Each row is a point on a landscape with many valleys, with its height.
From any point a ball rolls to the lowest of the 6 points nearest to it. It stops when none of these is lower. Distance is the straight distance between rows; heights are no part of it.
Z483 h=54.0: [111 100 159 151 144 125 101 116 129 162 107 156 158 100 134 183 123 123
 156  63 110 169]
Z410 h=11.9: [106 136 151 102 112 125 123 135 163  84 126 114  96 156 144 115 143  56
 182 185 143 150]
Z363 h=49.5: [140 123  86 140 142 118 107 164 150 138 119 130  86 151  72 113 141 205
  88 124 114  73]
Z998 h=28.3: [134 155 187 131  63 128 135 122 167 132 169  92 164  92 163  86 149  84
 140 115 120 127]
Z22 h=10.9: [124  99  90 127 183 135 126 165 146 114 112 117  88 157  93 159 127 171
 141 149 106 148]
Z320 h=15.9: [105 125 123 130 106 167  89 148 164 113  92 125  83 191 154 134  99 101
 133 158 154 161]
Z555 h=40.6: [129 154 157 203 157 113 132 108 128 154 210 122 153 127 150 133 116 122
 176  92 107 177]
Z52 h=45.5: [178 148 181 156 130 145 174 103  87  92 143  74 144 134 141  90 139 112
  90  73 113 145]
Z63 h=34.6: [ 67 142 161 135  88 147 151 103 201 197 147 102 183 114 178 149 160  68
 114 114 108 143]
Z421 h=28.2: [129 145 109 115 145 122 151 103 107  82 102 134 117 138 146 106 134 132
 189 145 123 161]
Z383 h=55.9: [125 157 122 128 175 112 131  88 118  95 151 177 169 116  59 140 152 146
  65 135 103 102]
Z764 h=42.5: [ 92 115 120 139 151 102 119 125  96 181 143 177 132 102 143 153 117 129
 134  94 130 122]
Z841 h=56.6: [136 101 105 119 111 142 117 137  80  94 133  89 133 160 118 162  82  90
 143 192 119 129]
Z930 h=47.1: [133 141 210 144 124 126 177 112  98 129 162  85 157 108 146  94 155  93
 138  85 114 130]
Z43 h=25.4: [ 72 113 126 113  98 166 139 113 162 155 125 149 122 113 200 109 172  77
 100 122 149 169]
Z810 h=71.8: [133 144 181 147 150  93 177  82 102  58 137  95  90 182 158 122 141 155
 111 115 133 103]
Z357 h=36.5: [117  94 124 108 154 156  92 162  96 135  89 103  80 150 136 105 114 158
 115 122 145 114]
Z643 h=24.0: [102 134 128 101  32 149 137  90 164 163 137 120 141  86 182 121 152  64
 107 156 126 146]
Z500 h=33.8: [130 118 125 140 101 153 120 102 177 190 144 123 127  79 197  79 131  67
  94 179 124 112]
Z977 h=48.5: [120 114 154 103 129 121 157 127 104 168 100  98 157  93 162 153 159 106
 118 112 122 164]
Z538 h=17.6: [115 142 108 150 167 121  97  97 113  86 103 167 112 134  78  98 143 164
  58 100 116  65]
Z73 h=72.2: [123 126 104 122 143 136  83 182 143 144 136 131 103 141 109 105 154 172
 179 106 181  69]
Z568 h=56.7: [146 138 204 103 118 103 170 107  84  98 144  74 144 129 179 115 162 102
 107 111 130 106]
Z206 h=29.2: [135 125 181 134 145  81 164 102  83 138 145 143 142 132 141 173 168 126
 139  82 132 128]
Z877 h=36.1: [127 143  60 144 125 129 130 158 127 158 121 169 107 147 123 122 124 182
 159 130 107 114]
Z936 h=40.1: [153  95 110 123 123 185  52 178 122  95 115 100 136 129 106 106  56 130
 115 129 149  74]
Z154 h=25.7: [101 117 108  93 137 128 137 117 117 110  90 138 116 109 164 113 122 132
 132 122 129 154]
Z350 h=41.0: [119 122 133 152 139  67 148 126  76 118 133 177 127 158 136 156 124 165
 110 102 116 104]
Z87 h=48.7: [111 152 127 146 131 142 115 110 133 135  79 182 162  96 119 170 125 114
 128  64 126 151]
Z296 h=64.4: [139 114 102 111 129  99 132 164 166 119 161 134 123 164  28 136 150 215
  78 167 113 123]
Z680 h=35.6: [107 125 169 136  95 147 130 123 147 159 141  90 198 101 159 152 151  82
 163  86 129 171]
Z164 h=15.8: [108 113 126 126 132 162 124 148 178  87 122  88  93 174 139 132 102  80
 152 195 126 167]
Z971 h=50.1: [187 137 204 109  74 100 188 104 107 116 158  71 119 112 141 114 163  94
  79 131 139  73]
Z893 h=21.8: [ 93 118 115 108  95 155 105 123 171 126  87 149  67 162 164 105 135  94
 108 123 182 148]
Z275 h=28.4: [101 153 152 137 125 104 169 121 117 116 124 123 140 103 176 116 150  99
 166 122 119 163]
Z165 h=13.2: [114 156  85 141 132 133 147 118 174 101 111 160  97 138 131 143 133 118
 148 142 151 163]
Z719 h=30.2: [139 128 164 122  30 121 137 104 185 133 187  94 167  72 162 102 124  73
 147 182 134  98]
Z428 h=35.8: [124 132  65 106 161 132  86 161 151 121 135 148 118 146  48 114 127 198
 127 142 103 113]
Z562 h=55.4: [117  99 122 130 186 171  58 132 160 100 170  94 109 142  40  76 149 170
  98 154 115  75]
Z496 h=32.6: [112 141 184 127  60 119 173 109 199 134 162 119 167  92 190 126 169  84
 135 122 130 122]
Z903 h=44.8: [124 110 116  69 152 128 102 146 109 140  98 112  74 119 140  97 127 164
 121 119 155 107]
Z618 h=44.5: [149  98 147 101  98 152 134 141  85 104  85  83 118 143 141 130 116 124
 145 180 121 150]
Z837 h=45.3: [177 121 164 136 150 112 103 102 128 145 127 168 181 148  57 201 109 135
 150  77  74 148]
Z339 h=9.4: [146 139 158 171 131 125 164 121 111  96 128  95 176 111 149 113 143 116
 157  85 127 167]
Z197 h=24.9: [136 124 177  79 104 118 154 158 161 126 133 109 119  90 134  99 121  81
 138 177 127  97]
Z775 h=49.6: [117 149 134 162 160 133  98  84  98 123 139 204 158 126  68 146 131 135
  92  96  92  84]
Z201 h=41.8: [118 116 154 134 147  61 162 110  82 171 185 160 154 109 154 119 120  92
 174 123 108 129]
Z817 h=50.0: [153 118 151  92 101 142 108 132 103 130  89 133 134  99 137 118 112 137
  60  87 155 118]
Z151 h=33.5: [156 140 139 110  60 100 168 114 206 142 151 130 183  57 169 109 145  70
 113 175 118  99]
Z969 h=76.1: [120 131 105 174 128 112  87 156  99 167 149 176 149 153 111  84 112 171
 125 106 126  59]
Z745 h=40.9: [131 109 144 106 133 113 170 122  89 111 103 126 139 105 164 115 156 112
 129 101 148 130]
Z824 h=25.3: [104 155  89 136 160 120 161 110 185  91 168 127 103 178 123 133 130 138
 165 184 157 154]
Z115 h=17.4: [121  96 114 121 158 145 113 192 129 114 123  92  74 175 116 154 129 178
 135 145  93 140]
Z747 h=30.4: [154 111 111 132 112 153 132 139 132  82 140  80 142 149 128 147  65  72
 157 181 116 169]
Z704 h=8.3: [145 146 121 157 149  86 153 108 125  95 131 168 174 129  92 167 127 149
 116  86 107 120]
Z655 h=32.0: [167 107 112  99  81 156  90 122  89 122  92 124 130  86 138 119  77 134
 103 134 170 141]
Z960 h=54.1: [170 109 180  88  91 106 200  72 109 134 141  66 159 110 141 144 147  92
  69 121 122 107]
Z86 h=47.4: [122  89 147 100 113 140 143 183  89 126 114  73  96 160 121 143 117 106
 147 182  89 109]
Z163 h=59.6: [128 114 101 119 158 113 126 142 170 102 134 132  95 172  40 136 143 201
  72 138 105 111]
Z770 h=22.2: [ 86 111 166 105 110 169 102 155 159 166 128 105  54 154 151 134 124  52
 145 190 128 114]
Z871 h=38.3: [188 149 174 147  82 140 124  90  91  95 144  66 158 116 146 101 140 102
 152 143 122 164]
Z351 h=29.5: [ 93 157 110 129 129 151 104 134 168 133 111 172  75 139 159  96 142 115
 139 111 200 128]
Z265 h=36.3: [130 156  48 137 157  93 160 150 149 143 146 138 131 155  89 122 121 184
 158 153 126 129]
Z214 h=31.1: [156 171 188 161  53 154 142 101 147 118 181  93 141 100 151  77 136  91
 151 126 129 152]
Z380 h=65.6: [153  86 135 130 187 145  59 167 138  97 127 109 113 167  75  94 146 184
 127 125 125  54]
Z962 h=33.9: [143 144 170 134  20 151 136 105 215 151 214  91 159  90 150 109 139 127
 116 103  99  99]
Z985 h=29.9: [125 128  70 124 183  89 148 142 145  89 136 113 124 176  83 134 125 193
 129 149 115 129]
Z844 h=47.0: [122 144 167 179 144 114  95 106 109 153 118 179 114 129 100 193 143 160
  76  89 101  71]
Z556 h=7.7: [151 126 137 174 168  76 170  93 111 108 150 141 161 165 124 178 129 152
  94  97 137 111]
Z749 h=30.3: [115 153  72 121 166 136  85 145 160 101 121 139 103 127  84 142 101 172
 133 151 125 131]
Z888 h=9.6: [123 152  99 116 143 150 105 122 135  91  71 154 126 111 130 129 117 131
 127 128 158 153]
Z649 h=42.1: [210 120 169 109  63  87 132 115 135 124 181  81 166  57 106  95 133 111
 118 144 127  97]
Z955 h=14.3: [114 113 138 159 148 106 122 116  83 174 133 200 148  97 136 164 145 153
 123  77 136 108]
Z247 h=59.1: [134 125  92 141 139 131  64 110 126 148 190 117 140 181  34  74 162 172
  84 146 140  61]
Z679 h=20.0: [121  98 102 106  90 185  73 158 109 127 105 107 106 120 144 114  73 122
 119 157 163 141]
Z434 h=44.0: [101 116 134 108 143 110 146 120  90 174 106 143 117  93 155 112 140 114
  99  84 138 141]
Z413 h=34.0: [104 149 131 153 129 172  80 132 159 107 100 179  91 125 163  88 118 102
 117  80 177 132]
Z674 h=69.9: [127 101 118  70 167 101 121 177 159  88 171 111 137 149  44 169 119 185
 126 167 115 120]
Z182 h=56.2: [141 149 121 114 176 150 124 128 113  71  85 139 137 116  93 113 121 134
  74 120 103 136]
Z326 h=29.0: [150 168  73 132 136 136 147 157 136 167 129 149  76 160 127 139 140 191
 198 189 107 153]
Z446 h=62.3: [119 156  90 167 140 110 100 153 100 151 129 190 149 130  98 131 107 167
 127 120  97 110]
Z346 h=25.0: [117 136 129  99  95 126 121 108 144 158 116 118 113  79 157 100 137  86
  96 179 129 124]
Z721 h=34.1: [145 126 147  94 105 137 162 102 130 163 115  92 175  92 150  94 149  66
  90 161 105 124]
Z689 h=63.1: [163 108 129  80  94 144 123 111  84 154 106  91 122  95 147 127 145 135
  47 126 175 127]
Z958 h=39.5: [148 140 171 184 167 105 148  98  99 130 189 117 138 143 141 110 115 123
 147  69  96 176]
Z961 h=24.6: [ 91  95 129 119 132 198  89 189 113 162 126  83  79 144 148 128  99  96
 149 155 142 128]
Z597 h=40.5: [156 117 148  86  51 136 155  88  89 122 124  77 191 103 128 133 169 119
 121 102 135 156]
Z316 h=40.2: [136 153  58 125 156 115 129 160 154  93 124 148 113 137  77 127 123 179
 141 160 128 140]
Z244 h=45.1: [107 111 169 104 153 107 186 107 149 177 141 110 186  70 156 115 159  61
 130 143  70 138]
Z819 h=68.7: [169  97 149 107 119 125 157 144  78  79 152 106 117 173 136 133 103  97
 132 178 118 117]
Z170 h=46.7: [127 129 135 172 150 101 128 121 111 145 112 172 131 158 112 184 136 172
  79  80 116  97]
Z711 h=52.2: [131 139  96 149 130 101 121 142  92 152 106 178 104 141 141 124 117 184
 126  97 129 110]
Z882 h=35.2: [127 151 163 147 105 135 151 119 124 113 103 103 189 117 142 139 139 115
 143  71 126 178]
Z141 h=48.6: [119 119 110  89 140 137 103 142 140 152  93 118  87  90 160  90 122 122
 130 103 171 115]
Z384 h=39.4: [146 134  96 119 152 126 106 144 149  51  78 121 134 129 119 131  96 124
 140 155 138 161]
Z669 h=59.0: [120 118 117 126 172 166  38 118 130  75 108 140 113 136  96  84 114 154
 114 135 126  83]
Z452 h=56.9: [140 102 115 107 127 151  87 169 108  98  87  83  96 163 101 147  97 151
 104 150 112 133]
Z80 h=46.9: [138 147  99 140 176 111 149 115 132  64 115 128 143 134 117 141 126 124
 136 125 138 159]
Z263 h=33.2: [150 159 175 107  76 107 155 112 179 150 168 106 194  65 149 109 147  76
 133 125  98 110]
Z42 h=56.8: [148 104 141  86 113 135 144 127  74 135  92 115  92 107 150 115 122 154
  67 130 154 113]
Z757 h=40.3: [ 98 135 100 137 138 126 105 132 123 146 119 181 104 102 158 114 116 137
 139  89 159 123]
Z493 h=35.0: [ 88 137 131 141 151 130 122 111 125 197 134 145 118  69 166 114 126 102
 115  98 127 140]
Z359 h=26.2: [149  78 121  85 136 148  64 153 128 127 129  85 114 123 147  95  87 126
 116 142 192 104]
Z939 h=38.0: [124 153 131 138 149 107 180 112 107 100 160 127 101 153 142 100 145 135
 192 139 123 125]
Z994 h=42.8: [161  93 158 179 163  89 142 105 114 151 168 140 173 152 121 174 107 141
 183  94 116 163]
Z252 h=24.5: [159 109 168 168 153 100 162 106 106 131 132 153 182 150 113 183 131 139
 132  70 122 133]
Z865 h=49.2: [115 125 111 108 140  96 180 114  77 110  96 129  92 156 123 121 153 153
 133 118 125 126]
Z763 h=27.3: [119 168  73 139 142  99 170 110 128 126 128 156 113 137 148 125 137 154
 189 153 132 139]
Z738 h=19.9: [ 96  89 105 127  89 172 103 169 123 127 114 109  96 175 135 151  83  82
 136 174 123 149]
Z341 h=45.4: [154 111 108 114 105 148 147 106 111 185 128  87 171  87 153 123 143 116
  48 126 120 123]
Z243 h=12.4: [133 140 167 124  98 136 134 103 159  61 149 110 104 161 156  90 119  72
 167 163 137 147]
Z155 h=37.9: [140 145 114 164 145 135 117 103 115 136 133 200 175  93  83 181 123 140
 129  92 104 138]
Z767 h=29.7: [145 117 196 155 142 138 184 116 104 118 116  97 177 141 127 137 155 120
 121  66 133 150]
Z737 h=43.2: [145 142  97 149 167  81 187 136 114  87 150 123 120 165 123 126 155 185
 136 141 122 116]
Z916 h=36.4: [ 88 129 156 130 133 101 151 105 131 163 138 135 142  65 169 136 158  87
 159 145  93 144]
Z658 h=36.7: [145  91 113 102 103 154 102 144  65 129 109  88 107 127 124 140  71 126
 101 163 159 121]
Z364 h=23.3: [121 123 120 101  64 154 120 121 131 122  95 124 101 123 177 129 106  69
 124 171 147 156]
Z978 h=17.2: [110 105 159 121 147 114 149 115 103 184  79 136 147 102 142 159 148 145
  64  66 125 122]
Z534 h=40.8: [140 115 168 130 143  81 141 108  84 169 156 141 165 133 158 173 136 131
 158 100 116 166]
Z451 h=34.2: [ 84 112 126  82 126 158 120 135 146 170 132 123  79 109 168  87 125 105
 143 160 150 126]
Z104 h=46.5: [127 144  92 138 169 147  88 136 137 113 126 161 115 120  92  94 130 167
 110 124 129 106]
Z988 h=46.0: [130 167 101 172 144  83 142 116 121 103 132 179 129 165  82 154 141 171
  80 124 117  80]
Z991 h=62.6: [164 127 117 113 172 101 150 124 150  38 119 113 143 141  91 133 132 154
  93 140 146 130]
Z848 h=41.3: [127 107 130  93  84 141 125 172  99 146 132  86 102 110 114 137  89  81
 145 192  97 106]
Z561 h=50.8: [125 122 152 113 144 132 122 131  90 125  81 128 113  99 133 117 129 146
  81  73 152 106]
Z694 h=47.5: [154  93  90 123  64 156  96 116  89  84 121  97 155 127 112 186  79 115
 138 165 131 163]
Z229 h=22.0: [155 114 157  77  87 100 136 130 142 142 149 110 117  75 145  97 114  78
 145 199 127 120]
Z262 h=33.4: [154  81 135 132 129 182  83 215  92 152 132  78 116 153 127 133  95 138
 107 123 152  97]
Z645 h=26.6: [111 155 173 130 126  95 169 129 162 134 150 123 148  57 158  96 149  72
 163 130 121 113]
Z843 h=18.5: [121 114 103 121 151 136 139 148 181  88 139 104  88 180 123 145 108 107
 172 178 130 169]
Z943 h=43.1: [127 120 134  98 109 152 112 127 104 140 100 122 127  68 164  92 109 116
  83 102 189 136]
Z601 h=46.2: [ 93  90 168 127 149 111 140 100 138 203 122 160 148  94 157 183 132 111
 164 114 105 176]
Z222 h=38.4: [134 139 121 108  58 162 128 113 105 164 100 119 180  74 140 152 134 119
 104  90 149 149]
Z11 h=19.8: [ 77 106 140 119 109 158 127 126 160 142 108 146  44 149 146 115 138  81
 146 157 148 156]
Z591 h=34.4: [137 146 111 150 165 108 134 121 101 103 102 169 130 130  85 135 140 188
  94 105 115 105]
Z162 h=32.7: [113 148 118 164 152  86 157 123  83 161 139 169 162 122 156 152 129 119
 185 122 130 145]
Z442 h=41.2: [104 121 112 134 143 112 125 129 121 121  92 147  67 162 108 124 134 196
  90 102 128  90]
Z605 h=59.2: [144 139 139 152 188  99 169  94 118  68 162 121 140 150 145 109 146 135
 126 102 134 173]
Z401 h=63.5: [177 121 122  97  79 134 156  72  88 170 122  93 150  81 131 154 151 109
  49 109 139 133]
Z765 h=22.6: [145 129 141 136  98 175  77 137 147 101  92 150 122 103 146  94  96 117
 104 120 178 129]
Z309 h=37.1: [162 146 141 171  47 124 131 125 244 135 193 105 187  80 157 113 129 115
 115 101 111  98]
Z83 h=16.0: [119 146 187 186 151  83 157 101 101 111 125 143 138 165 131 209 143 164
 115  81 143 108]
Z264 h=45.6: [127 136  84 166 154  89 150 128 106 127 136 190 136 155  98 138 127 190
 101 120 124 112]
Z353 h=54.2: [134 123 170 134 149 114 126 120 124 134 146 123 167 124 121 191 132 120
 180  79 122 187]
Z378 h=24.7: [130 105  95 113 149 149 107 167 112 141 113 117  74 153 105 120 138 182
 156 139 110 122]
Z386 h=47.6: [127 160  68 127 145 106 132 120 144 114 158 167 165 122  63 122 112 155
  92 154 119 100]
Z48 h=44.1: [ 86 119 180 112 133 134 148 117 130 193 105 116 174  75 163 152 122  96
 119 102  97 158]
Z106 h=73.1: [104 196  64 124 131 149  91 146 196 157 151 170 127 141  69 108 121 171
 127 179 131  99]
Z119 h=18.9: [134 121 169 136 136 111 181 105 103 100 107 106 143 155 137 181 153 127
  86  78 143 116]
Z332 h=56.1: [110 161 106 189 130 114 109 110 133 129 144 139 102 177  55 119 154 184
  70 137 117  48]
Z314 h=61.8: [120 165  79 140 135 154  85 166 181 145 144 176 120 151 109  96 124 176
 160 120 148  84]
Z973 h=32.4: [163 103 158  77 103 113 146 134  90 115 136  88 128 120 127 131 125  90
 134 189 105 111]
Z479 h=77.2: [136 103 174 113 140  89 114 104  96 203 137 189 129 131 133 200 101 164
 128 108 127 128]
Z771 h=46.6: [122 142  94 109 169 143  82 128 145 113 163 142 109 140  34  93 119 171
 109 157 113  93]
Z860 h=31.0: [129  94 116 106 132 178  98 169 106 118  93 109  82 152 121 137  99 135
 133 163  97 137]
Z744 h=36.2: [137 111 118 108 122 143 118 125  95  98  72 133 120 108 132 123 125 150
 104 114 147 129]
Z902 h=45.0: [ 97 132 213 154 116 158 152 103 168 136 176  91 165 137 166 139 153  83
 188  84  98 150]
Z673 h=42.7: [108  93 117 131 149 100 139 152 147  95 108  87  58 197  94 158 138 193
  98 147  94 124]
Z590 h=37.4: [129 145  69 121 173  84 154 133 147  87 159 129 145 145  68 134 126 177
 132 164 136 142]
Z686 h=19.7: [113 154 190 135  88 124 143 110 176  82 141 120 112  97 171  82 165  72
 175 120 145 153]
Z249 h=21.9: [117 167  86 128 145 155 138 135 156 131 134 128  54 162 128 135 141 150
 207 159 120 159]
Z638 h=51.0: [172 134 140 170 179 114 162 110 118  85 133 136 160 142 126 125 139 134
 113  89 140 161]
Z671 h=62.8: [159 139  92 152 127 136  90 163 159 151 147 117 141 163  54  68 172 198
  98 132 106  62]
Z90 h=47.2: [140 105 112 101 177  96 152 150 136  48 127 106 104 173 102 142 128 177
 103 143 123 131]
Z970 h=39.2: [134 104 106 133 117 169  97 185  99 112 108  95 119 154  98 149  75 106
 131 176 114 120]
Z633 h=25.5: [132 136  64 110 156 128 143 142 165 129 154 120  89 162 106 145 132 186
 169 174 122 164]
Z577 h=32.9: [130 174  66 121 165 114 145 146 204 113 185 137 132 159 101 133 114 162
 166 174 161 140]
Z606 h=32.5: [112 117 131  84 131 133 121 147  83 120  91  86 109 115 143 112 126 110
 147 163 134 131]
Z31 h=29.3: [117 123  83 123 162 158  83 152 163 135 110 140  68 158 117 110  99 156
 153 129 129 135]
Z981 h=31.5: [141 133 109 175 169  92 162 119 107 114 147 162 171 130 132 156 132 132
 157  98 137 140]
Z137 h=54.9: [126 115 126 114 144 153  70 162 141 115 102 108  98 117 108  71 114 159
 142  86 166  78]
Z158 h=36.9: [152 130 166 165 162 124 130  94 135 112 111 158 172 153  66 192 148 139
  99  55  82 136]
Z251 h=52.7: [139  67 154 119 131 152  45 188 129  98 105  79 120 170 100 103 118 142
  97 111 163  61]
Z785 h=24.4: [134 135  97 115 129 170  92 129 174 106  82 141  98 136 117 135  99 119
 114 147 141 172]
Z554 h=72.5: [121  93 131 123 101 163 146 200  66 112 125  63 126 165 110 173 114 110
 128 163  77 103]
Z12 h=41.1: [139 129 148 151 149 121 139 106 149  97  97 147 158 119 150 138 133 107
 161  96 142 180]
Z854 h=56.0: [149 127 143 164 121 111 114 103 138 172 170 176 166 147 139 173  86 118
 179 111 124 178]
Z853 h=22.7: [101 148 112 120 142 116 138 124 135 105  99 124 109 132 152 119 138 122
 187 149 128 169]
Z72 h=20.8: [114 130 150 111  76 133 147  97 156 138 108 119 121  94 187 100 135  66
 123 165 144 160]
Z965 h=49.8: [119 140  88 142 161 155  62 152 172 132 153 128 108 125  53  81 125 169
 140 138 112  81]
Z572 h=25.1: [129 106 153  93  57 125 133 149 182 126 134 130  78 132 141 128 119  45
 137 202 123 103]
Z492 h=19.3: [147 140 163 187 158  95 163  98  79 140 177 138 140 141 150 125 145 120
 187  93 123 151]
Z406 h=46.1: [116  93 142 124 151  97 158 129  82 158 128 158 137 114 140 160 145 141
 107  87 113 129]
Z101 h=47.8: [157 118 176  85 128 114 179 121  91  95 115  97 121 142 156 106 135 109
 106 153 112 114]
Z84 h=45.2: [119 152 122 167 154 122  95 116  98 144 112 186 136  96 125 126 122 130
 124  91 131 113]
Z132 h=24.8: [118 133 121 172 137  75 177 113  86 101 137 153 119 183 137 179 143 161
 117 112 123 106]
Z420 h=47.3: [128 101 104 124 147 173  64 169 143  99 101 136 121 137  82 145  71 108
  84 167 129 122]
Z53 h=16.9: [108 151 135 182 143  84 154 113 139 129 163 157 139 137 162 131 136 107
 191 120 120 178]
Z187 h=55.5: [129 138 133 168 129 120  96 125 120 185 137 203 156 110 117 182  90 128
 174  94 128 146]
Z408 h=70.5: [114 125 113 160 138 125  81 156 121 175 141 181 124 103 135  82  97 152
 145  83 174  67]
Z271 h=61.3: [117 167  60 157 155 106 126 113 141 129 113 192 131 112 106 118 109 158
 140 130 122 122]
Z982 h=46.4: [154 170  74 161 133 144 104 181 152 177 133 171 119 159 109  79 119 189
 153 136 120  94]
Z501 h=54.7: [140 101 165  94  82 134 186  98  99 149 124  88 153 113 151 152 169  96
  69 119 147 131]
Z807 h=44.3: [147 144 146 129 118 146 125 122 120 130  73 133 161  89 134 141 122 108
 119  81 134 169]
Z736 h=13.5: [129 133  54 122 149 148 102 158 148 155 118 141  83 157 100 115 136 196
 161 129 117 122]
Z362 h=28.7: [151 133 136 128  83 137 135  89 114  96  96 116 144 118 166 128 128  98
 155 166 145 163]
Z44 h=46.3: [139 127 158 134 134 105  92 116  95 158 113 191 148 121  78 173 110 146
 130  77 108 108]
Z552 h=16.3: [ 91 142 124 118 144 133 145 116 182 120 133 117  75 208 123 125 147 108
 182 166 131 150]
Z820 h=28.8: [ 93 134 139 119  45 158 141  98 152 165 121 120 192  99 172 153 159  79
 118 124 130 165]
Z929 h=51.9: [128  70 116  87  87 156 107 183  62 154 129  72  98 148 118 158  76 104
  90 160 118 109]
Z507 h=38.6: [112 122 158 120 139 131 148 119  94 131  97 124 158  92 155 138 140 107
 139  93 124 172]
Z102 h=32.8: [115 125 140 143 151  76 193 122  74 148 181 160 133 141 131 112 142 126
 186 130 115 106]
Z968 h=26.4: [163 132 163  97  60 122 131 116 119  93 151  72 145  98 149 116 125  80
 166 179 106 128]
Z980 h=49.9: [129 113 147 100 112 118 135 150  91 108  73 101  98 162 125 136 121 142
  93 141 143 129]
Z951 h=37.2: [ 87 127 165 143 104 120 156 103 165 127 148 139 158 105 189 174 147  82
 162 110 122 175]
Z637 h=7.4: [133 124  97 128  95 162 117  83 152 207 135  91 167  62 164 105 133  79
  76 134 124 129]
Z337 h=59.3: [150 106 127 113 161 126 143 151 139  66 117  69 118 170 120 135 105 152
 121 164 106 152]
Z868 h=8.8: [109 116 118 136 152 147 127 105 149 202 109 115 155  64 191  97 151  64
  85 130 115 150]
Z691 h=35.4: [185 110 164  99  40 120 126  73 136 117 191  69 152  77  95 116 144  97
 139 121 112 103]
Z976 h=17.0: [107 143 156 108  93 113 160 123 154 134 128 124  92 102 168  96 150  51
 171 166 127 136]
Z336 h=69.4: [132 168  91 170 127 144  78 171 154 165 150 162 147 160  99  75 136 163
 168 135 132  52]
Z456 h=19.2: [118 133  98 137 163  99 148 113  96 100 105 170 152 138 128 147 124 153
 137  93 111 127]
Z393 h=9.3: [ 91 156  84 149 129 116 131 161  99 198 129 176 108 119 151 108 116 155
 138 119 133 112]
Z918 h=39.7: [109 120 137 147 114 148 124 110 129 150  85 153 147  63 170 131 119  98
 106  89 154 157]
Z131 h=38.1: [105 143  93 144 126  75 160 113  93 160 150 156 109 126 169 133 128 125
 194 145 116 127]
Z718 h=59.4: [110 154  85 166 145 120 100 119 111 130 153 201 158 123  75  94 129 169
  97 112 102  72]
Z885 h=17.9: [ 94 142 104 119 138 125 160 113 183 113 124 158  89 160 149 120 160  81
 170 137 143 175]
Z879 h=55.2: [129 113 129 143 154 100  93 140  84 204 151 186 130 123 147 155 109 155
 113  90 142  97]
Z950 h=7.2: [125 135 118 129 121 181  58 151 159 123  91 106  83 142 158 116  86 119
 125 123 182 114]
Z919 h=31.9: [157 131 165 127 122 122 154 113  98 109  68 116 181 115 134 150 153 115
  98  67 111 152]
Z784 h=37.0: [125 123  88 105 175 144  97 166 137  89 103 136  89 143  64 126 113 162
 121 141 103 127]
Z858 h=42.6: [126 101 129  91 107 164  83 149 169 160 122 110  90 129 173 101 115  74
 124 139 206 109]
Z743 h=14.8: [ 99 128 136 118 140 169 131 163 151 167 139 122  51 153 130 142 121 118
 199 161 107 144]
Z321 h=38.2: [133 136 143  91  50 137 149 104 113 153 146  71 195  74 157 152 149 110
 114 144 131 163]
Z652 h=38.5: [118 130 134 172 140 119 108 114  87 128 122 202 117 139 114 150 135 158
  78  90 106  58]
Z204 h=25.2: [ 98 155  73 129 137 141 128 142 176 144 112 161  54 155 123 113 122 161
 162 119 147 134]
Z405 h=54.3: [ 91 160  96 110 151 135  94 123 129 159 188 118 149 149  43  68 146 172
  91 168 121 100]
Z387 h=68.3: [107 104  85 124 161 165 112 206 161  86 127  85 140 146  81 174  87 117
 117 173 119 153]
Z471 h=40.4: [142 155 132 161 141 112 149 100 123  74 148 112 147 113 161  96 146 112
 173 118 126 166]
Z36 h=23.6: [131 146  89 114 167 126 134 138 160  88 147 113 103 164 114 110 129 139
 165 170 155 174]
Z665 h=32.1: [118 131 130 114  69 184 112 109 159 168 111 132 149  92 180 114 140  83
  83 102 169 152]
Z661 h=11.0: [149 145 143  81  79 131 137 102  86 116  88 123 150 105 152 131 127 118
 108 133 137 156]

Where does a ball stop that starts at each point below?
Z819: Z410
Z101: Z410
Z691: Z410
Z971: Z410

Call two points neighbours if one is among the 6 nearest of the other. Go from one point of each pair to the other, from neighbour to neighbour, staying as low as possible. Name the highest point that can't be avoided.
Z410 / Z888: Z885
Z53 / Z22: Z275
Z410 / Z538: Z591
Z22 / Z736: Z378
Z637 / Z393: Z877
Z743 / Z410: Z552
Z556 / Z22: Z206
Z410 / Z950: Z320
Z743 / Z637: Z346
